Points on a hilly landscape, in no order, each with its height.
From any point a ball takes the steepest step (drop divided by distance) to one of its 4 nearest points. It stops when none of these is lower. Distance is the straight distance between rows; heights are no part of it.
vobok h=653: 4, 9, -5, -9, -10, -16, -2, 1
mutif h=187: -31, -21, 28, 14, 2, -20, -7, 15
mimu h=677: 18, 3, -12, -9, -4, -6, 10, 5
Kipu h=783: 0, 21, -3, -24, -13, -18, -6, -13
biva h=355: 4, -8, -11, 11, -4, 4, 5, 8
Sakov h=572: 1, -7, -3, 3, -6, -14, 8, 13
Tad h=120: -14, -11, -7, 18, -3, 1, -13, 0
barin h=710: 17, 22, -1, -20, -1, -2, 4, -7
nezo h=290: -3, 4, -9, 4, -6, -2, -13, -6
kole h=443: 1, 22, -3, -14, -3, -3, -19, -21
bisog h=307: -26, -21, 33, 8, 3, -27, -5, 20
nem h=298: 14, 8, -11, -4, 3, 14, 1, -9
botiv h=241: 6, -21, -16, 16, 1, 17, 11, 10
Nipa h=225: 11, 16, -7, -2, 2, 17, -4, -15
dode h=449: -20, -28, 3, 23, 3, 8, 1, 9
Fum h=557: 9, 1, -10, 0, -2, 0, 3, 3
nako h=717: 13, 26, 1, -31, -5, -10, 0, -12
vor h=168: 11, -15, -9, 10, -1, -1, 13, 16
Kur h=691: -19, -4, 4, 7, -8, -25, -15, 8
Belel h=461: 3, 15, -9, -7, -8, -8, -10, -6
sema h=431: 28, 24, 14, -20, 16, 33, 17, -15
fufir h=151: 3, -23, -22, 10, 3, 31, 13, 2
gek h=121: 3, 13, -10, 1, 2, 15, -13, -17
Sazor h=220: -28, -16, 7, 21, -1, -8, -18, 7
ravap h=91: 4, -10, -16, 12, 1, 17, 3, 1
mab h=376: 21, 12, -11, -8, 14, 39, 11, -17
siv h=279: -31, -29, 23, 29, 10, -3, -8, 12
Pok h=786: -9, 14, -6, -25, -18, -30, -10, -8
duse h=428: 20, 28, 5, -19, 6, 10, 4, -19
tav h=351: 14, 7, -15, 0, 8, 28, 3, -14
Folus h=646: -14, -10, 7, 2, -11, -26, -3, 14
fedig h=385: -27, -28, 22, 21, 7, -6, -2, 17
zal h=96: 0, -6, -13, 9, 0, 8, -5, -6
Nel h=204: 8, -12, -19, 9, 2, 28, 8, -3
gat h=234: -8, 3, -9, 11, -1, 5, -18, -11
tepev h=437: -28, -23, 40, 4, 11, -23, 3, 20
ralur h=736: 13, 9, -9, -10, -7, -10, 7, 0
sos h=357: 22, 11, -9, -5, 8, 23, 10, -10
dusi h=491: 29, 21, 0, -22, 3, 8, 15, -5
razu h=818: 12, 18, -5, -23, -11, -13, 5, -3
rab h=375: -21, -22, 30, 10, 0, -22, 5, 22
losig h=139: -18, -17, 9, 18, -5, -14, -5, 13
tob h=688: -21, -7, 6, -7, -13, -33, -7, 11
feto h=445: -9, -13, 4, 14, -1, -16, -1, 14
lek h=416: 21, 19, -5, -15, 8, 13, 3, -8
bos h=261: -13, -29, -16, 23, 3, 25, 4, 3
Tokik h=64: -10, -25, 9, 17, 3, -7, 8, 19
sut h=361: 1, -21, -7, 15, -1, 5, 9, 13
gukob h=656: 19, 1, -15, 2, 1, 12, 12, 3
bom h=299: 6, 16, -9, -3, 0, 3, -6, -14
zaka h=599: 24, 26, 3, -32, -4, -2, 12, -8
Kimat h=398: 18, 30, 9, -18, 12, 20, 0, -21
kofib h=411: -22, -25, 24, 16, 4, -14, 1, 20
relik h=392: -33, -19, 37, -1, 3, -30, -1, 19
luti h=418: 17, 28, 7, -15, 15, 32, 6, -24
Ser h=748: -5, 8, -4, -12, -15, -26, -5, 5
Gok h=332: 12, 24, 1, -13, 6, 15, -7, -19
Soga h=552: -2, -11, -6, 14, -6, -6, 1, 12
sadug h=248: 8, 23, -5, -4, 4, 14, -16, -25

Where does a ball stop that starts at each point below?
feto | Tokik
Folus | Tokik
gat | ravap
nezo | ravap
nem | gek
Gok | gek
Tad | ravap
zaka | gek

Call two points neighbours if one is among the 4 nearest of the other. Go from one point of each pair to the other, from neighbour to neighbour, staying as low as possible. Name the highest point that can't be avoided.
vor / Tokik | biva
gek / mutif | siv
gek / ravap | gat
ravap / Tokik | Sazor
